Points on a hilly landscape, in no order, each with its height.
A ball rolls from a point to the lowest of its 3 nearest points, and stops where none of them is lower. Distance is the straight distance between rows; heights are no part of it.
mepen:  88 114 100  63  61 101 112  76 107 116 119  80  84  86 122 123  97  78 102  77  h=0.79
Bipo:  79 116  96 108  91  90  71 110 118 124  99 132  87 122 102  95 120 108 110 108  h=3.12
Kup: 107  84  82 120  71  64  96 108  92  79  72 103 100  96 133  68  72  73 108 122  h=2.72
nal:  94 101  99  81 114 107 132  54 132 102  80  89  57 130 103 115 104  72 121  47  h=2.84
Rav:  63  94  93 102  97 104  86  65  74 113  79 147 101  97  65 131 120 118  97 113  h=3.05
Sogov: 101 119 140 106 138 115 116  91 140  88 131 109  74 115 103  83 122 112 114 101  h=4.05
Zinof:  80  81  53 108 129 121 149  60 107 101  75 154 103 147  83 104 115  76 114  68  h=3.13
Rulat: 120 114 142  85 106 120 110  77 123 112 128 104  78 108 121 129 127  95 125  85  h=1.28
suz: 137 120 134  75  68 150  93  51  89  81 121  44  81  86  73 123 114  85 103  83  h=2.37
bot: 102 102 123  99 119  99  93  68  96 105 106 101  75  81  64 134 118 135  80  75  h=3.34
tur:  70  83  51 128  80  88  78  87  84 121  80 133  91 127  99 122  84  83  79 105  h=2.80
kave: 113  72  96  69  81 118 137  89  95  90  88  37  98  85 109  96  89  44 130  47  h=2.22
rom:  78  98 103 121 120  98 104 127 106  82  69  87  76 108  87  79  85  99  83  89  h=3.78
Kerek:  72  99  99 131 115 106  94 130  99  91 107 154 123 109  66  99 108 154  89 145  h=3.47
Nuve: 102 111 111 112  66  71  88 122  91  88 122  88 118 100 129  74  82  68 120 103  h=3.35
gup: 107  98  98  69  75  91  81 103  83 124 110  86 116  94 138 109  92  79 117  91  h=1.31
rilo:  98 100 128  77 122 109 134  85 119 104 112 116  55 117 111 103 127  67 127  65  h=2.54
Ruk:  91  94 132 136  84  95  91 120 109  82 115 118 109 139 112  79 117 100 106 116  h=3.41
goze: 112  78  91  76  94  82  84 126  87 138 123 103 112  97 153  99  68  80 119 101  h=1.51
namu: 100  89  60  86 120  97 124  78  98 114 100 128  83 129 104 127 116  73  94  86  h=3.28
tov: 156 121 147  83  66 137  96  84 111 104 134  79 121  74  93 102 131 115 107 107  h=1.79
deki:  96 103  71  93 120  84 104 102  95 135 114 129 108 117 101  99 106 110  87 123  h=2.48
Volev:  72  84  82 121 107  94  94 103  92  87  50 104  85 109  78 112 108  92  91  79  h=2.59
gudut:  75 108  82 104 129 106 142  53 116 112  87 126  97 100  70 145 113 124 102  90  h=2.85
vis:  85  93  50 100 137  89 110  95  98  93  67  83 110  96 110  96 100  84  74  88  h=1.32
rap:  80  62  43  96  80  90  76 103  57 112  90 101 107  71 107 106  77  83 100 132  h=4.08
vut:  77  80  62 107 131  75 121  71  78  84  64  80  72  68  86 119 106  96  72  71  h=1.45
luzuf: 103 121  87 101  81 105  78  88  44  72  84  78  86  65  69 121 100 116  71  89  h=3.60
vub: 118 107 147 111  85 109  53  58 104  89 134 106  79  88 102 127 107 121 101 104  h=4.29
rifip: 112 120 109  68  79  89 120 104 110 123 108 111 115 108 142  88  98  71 116 117  h=1.63
Luz:  80 131 135 117 127 110 111  89 140  78 101  92  75  98  49 100 109 151  97 108  h=6.33
nen:  54 108  66 133 152 100 118  89  96  85  68  91 126  96  67 134 111 126  69 101  h=4.03
pulo: 115 105 105  93  53  87  78  99  99 136 113 128 120 106 138 102  82  95  99 139  h=1.40
digo:  90 107  81 124  97  90  88 134  93  94  82 111 100  85  85  76  85  99  97 111  h=3.85
valu: 107 112 152 107  84 118  81  81 130  82 130  93  83  92  94 104 131 123 102 113  h=3.45
Niz:  93  92  87 100 115 101 121  87 111 101  98 115  72 113  82 107 105 105  97  85  h=2.94
tozas: 119  97 101 101  60  99  88 121  98  85  92  52 126  81 117  75  81  60  89  86  h=3.77
pepub:  66 110  78 104 119 103 111  45  86  99  72 107  64 123  82 141 101 104 111  65  h=3.96
tusas: 110 102 118 105  71 104  91  66  97 107 114  75  86  95  96 106 103  99  99  79  h=1.47
sali: 127 111 111  83  93  98  96 122  97  87 110  39 120  68  89  70  94 116 101  93  h=3.37
zude:  80  85  88 110 111  98  65 147  72  93 122 121 118  87  80  88  68 142  61 170  h=3.66
dez:  93  90 129  64  97 112 116  79 106  93 109  59  88  88  96 107 117  82 118  82  h=1.92
vezul:  64 106 100 109 147 104 136 104 121  95  89 122  97 128  81  72 108 102  95  72  h=3.50
deser:  89  87  59 114 114 105 103  97  87 127  89 166 118 129 104  99  95  76 101 135  h=2.79
sibo:  93 102 125 119 104  92 100 101 141  93 116 102  84 117 110  77 104  84 125  99  h=3.49
Vepez: 155 112 138  99  49 127  77 106 122  97 139  65 119  92 112  83 106 118 118 108  h=1.12
dab:  98 129  92  96 108 106  78  95  92  87  89  73  87  78  72  98 100 150  69 106  h=3.44
Vasub:  78  99  64 141 135 117  92 126  95  67  56  95  92 109  97  82  95  73  74 102  h=4.33
sirin: 108 105 148 108  83 128 104  99 112  81 130  82 111 100 110  88 130  99 134  98  h=0.85
Zul: 113 103  75  84  80  86  88 119  72 119  91  83  89  86 128  79  83  56 105  94  h=1.69
dirof: 110 110 128 105 107  89 118 134 122 112 149 119 117 141 138  78  88 100 102 124  h=2.55
Kub: 115  85 134  96  63 101 106 129 131 103 105  94 120 115 135  67 104  76 123 106  h=2.25
gidi: 126 114 122 103  51  88  79 105 104  87 104  88 114 114 132  87  89  78 134 104  h=2.76
gefu: 155 114 175  90  80 138  87  49 116  96 142  65  70  74 115 144 139 102 121 105  h=1.52
vef: 140 108 135  89  69 111  70 125  83  96 140  53 154  69 108  73  84  95  79 118  h=0.38
sed:  77  73  67  92 127  87 115  82  96  98  52  63  73  84 106 110  97  84 101  48  h=1.53
zuro:  84  95  61 106 132 108 102 121  76  77  77  86 119  93  37 130  84 163  49 138  h=3.99
tof: 138 112 116  51  80 100  88 116  79 128 132  79 130  83 113  86  78 131  92 115  h=2.17
kide: 145 117 154 121  45 102  97 108 141 101 153  97 147 106 126  95 116 104 119 123  h=1.95
Lov:  62 108  70 126 138 100 136 142 102  93  85 125 102 115  72 106  87 121  79 130  h=3.95
Donu:  77  76  74 115 106 101 120  81 111 103  76 146  88 123  74 105  99  72 114  94  h=2.67
domu:  84 108  92  97 120  97 104  88 111 110 103 141  90 118  83 115 111 132 107 107  h=2.49
neged:  76 119  91 101 138 116  93  86  74  88  98  83  94  80  47 141 117 152  67  82  h=3.64
guf:  99 111 119 102 124  81  81 120  98  89  89  97 116  93  93  77  85 142  83 116  h=2.90
zeve:  88 102  61 112  94  98  84 112  55  90  73 107  94  71  79 115  82 114  59 128  h=3.86
govim: 124 109  96  79  36  89 103 113  97 114 119 123 122 105 148 102  66  34 139  98  h=2.58
sav: 109  79 101  72 117  78 120 117 120  90  87  84 102 113 116  74 104  78 116  57  h=2.00
Patik: 110  82  66 117  89  73  96  86  77  96  58 116  88  96 103 113 100  61  98  79  h=0.66
nog: 110 106 115 112  85 129  73 111 107  63  96  60 116  79  82  68  89 127  87  94  h=4.10
givu: 112  86  65 106  98 103 113 112 108 104 106 116 119 120 130  79  65  96 105 113  h=3.65
Vipak:  95  79  35 113 119  75 105  94  79 123  58 115 106  94 101 122  95  93  77 117  h=1.48
zaver:  73 104 117 115 106 114 110  75  95  92  87 121  87 111  78 108 130  98  99  85  h=3.79
luv: 138 110 132  98  45  98  59 106  90 110 123  89 118  85 115 108  91  85 117 116  h=2.10
Movi: 126  75  51  57  97  86 103  91  78 117  89  89  94  69 156  92  74  74 111  99  h=2.03
fiz: 113  90 119  84 137  94 154  98 135  93 108 102  72 144 107  85  95  75 132  53  h=2.24
Lita:  81  95  61 125 151  82 132 103 100  63  67 122 107  91  62 134 114  93  73  95  h=4.11
Duso: 130  87  64  55 130  70 122  89  84 129  93  78  90  80 133  99  82  69 103  78  h=2.21
vaf: 100 100 104  84 126 106  92 117 110 114  92  84 125  74  84  96 108 131  95  85  h=1.91
bozu:  92  96  98  84 119 103  99  83 108 126 115 133 103 117 111 116 114  99 121 102  h=2.20
Vom: 106 118 114 113  98  93  67 119  93 103 104 110 112 103  92  79  86 124  94 131  h=3.16
mumi: 111 112  98  70  80 118  71  87  72  90 116  52 112  67  93  93 111  98  93  89  h=3.62
tiku: 117 101 122 108  72 107  80 118 112 108 128 145 109 127 129  98 104  98 130 135  h=1.94
dipam: 103  89  71  99 115  94  97 138  98 115  96 112 112 101 118  69  81  80  85 104  h=3.73
vum: 116 132 144  87  69  90  63 125  85 134 134 123 115  94 116 105 100 144 105 130  h=2.63
ruke: 110 114 148  68 101 110  78  76 112 139 145 109  95  92 123 119 119 105 123 116  h=0.82
Dipu: 104  95 127  80  91 107 105  94  97  75 121  41  91  91 104  77 122 111 100  70  h=2.66
kugi:  65  82  91 106  97  97 127  71  98 109  58 128  67 135  87 138 116  68 110  66  h=3.46
butub: 108  97  88  79  79  76  68 106  41 126 119 113 105  75 107 105  61 126  88 128  h=3.76
ruf:  66  98  68 131  83  99  84 116  82  91  73 140 103 114 100  97  79  84  98 125  h=2.93
fop:  80 106  99  84 135 101  97  69 114 126  95 112 109  97  78 140 114 160  76  82  h=3.09
napep: 118  86  98  64 106  90 113  95 113 136 103 105  89 109 126  98 119  96 112  93  h=1.96
gigep:  91  63  54 141 110  98 108 135 100  78  84 138 138 110  97  85  77 103  99 148  h=3.71
tadel:  85  85  66  78 128  97  90 109  88 104  78  87 107  88  98 106 107 129  67 118  h=1.17
faf:  87 102  89 141  87  82  71 129 122  66  91 114  78 118 103  68  94  79 103 107  h=4.75
Beri: 121  82  81  92  59  77  87 108  77 122  95 108  97 108 143 100  80  47 112  95  h=1.88
Kila: 105 104 152  84 124 118 144  94 133 104 119  88  82 129 115  91 112  97 130  76  h=2.14
zifev:  95  88  79 115  85  99 117  94 106  91  94 134  93 147 120  78 109  63 111 106  h=3.36
Pitiz: 108 111 165 116  94 137  90  64 139  79 131  43  87  78  66 108 126 114 107  96  h=1.22
kupe: 149 116 120  88  64  97  90 142 103  89 127  73 153  87 131  59  81 112 116 112  h=2.15
Mur: 146  94 131  78  84 146 104  82 106 100 119  28 112  65  55 106 123 105 103  91  h=2.16
Sen: 102 106  74  87 126  89 105 130  70  97  80  86 127  70 109  86  77 132  75 132  h=1.49
ruges:  78  87  63 125 109 109 112 107  87 112  78 124 106 101  98  99 103  79  78  99  h=1.78
rosok:  91 110  82 146  81  82  78 136  66  81  81  97 108  74  92  81  89 128  73 126  h=4.30
rof:  89  94 143 102 116 122 133 104 124  87 105  67  84 106  87  88 114  95 104  61  h=2.62
Labu:  76 124  70 124 140  97 113 116  92  84  63  79 107  67  35 133 107 162  67 117  h=3.90
vek:  94  87  77 110 104  83  83 140  71 117  83 112 118  95 108  84  72  96  85 122  h=3.87
nid:  81  89 108 129 116 108 139  91 123  58  87  95  59 134  61  96  92 108 110  66  h=4.01
sor:  75 106  92 120 136 105  93  86 111 102 106 134 102  92  57 126 107 133  81 113  h=2.99
regu: 112  77  81  93  72  69 105 139  92 103  93  82 113  92 152  67  78  37 119 100  h=2.04
mekor:  72 123 133 133  98  96  80 124 102  81  93  95  87 100  73  96 103 116  80 106  h=1.38
gipup: 110  97 119  98 111 101 138 104 140 109 129 130  89 123 126  97 102  93 135  98  h=2.92
Bezo:  72  99 134 114 122  91 104  72 125  70  75 123  84 108  75 118 109 121  97  82  h=4.82
keto: 134 124 152  73 112 115  80  73 126 121 153  94  86 102 105 121 135 117 113  98  h=0.91
bezun: 113  98  88  67  94  94 139 107 111 113 106 102 108 112 133  73  87  68 124  63  h=1.87
sabaz:  96 100  97 103 110 100  75 111  62  98  86 124  99  92  80 101  88 121  82 114  h=3.55

Where does a ball stop that starts at each point below?
vezul -> gup
neged -> gup
namu -> gup
zeve -> tadel
pepub -> gup
vek -> tadel
luzuf -> tadel

Call two points neighbours if one is among the 3 nearest of the other. Go from one point of each pair to the other, from neighbour to neighbour, staying as low as possible. Name the highest point that can't be avoided.
Vepez / Donu -> Niz
tadel / Kila -> deser
ruke / vef -> kupe
tadel / Patik -> Vipak
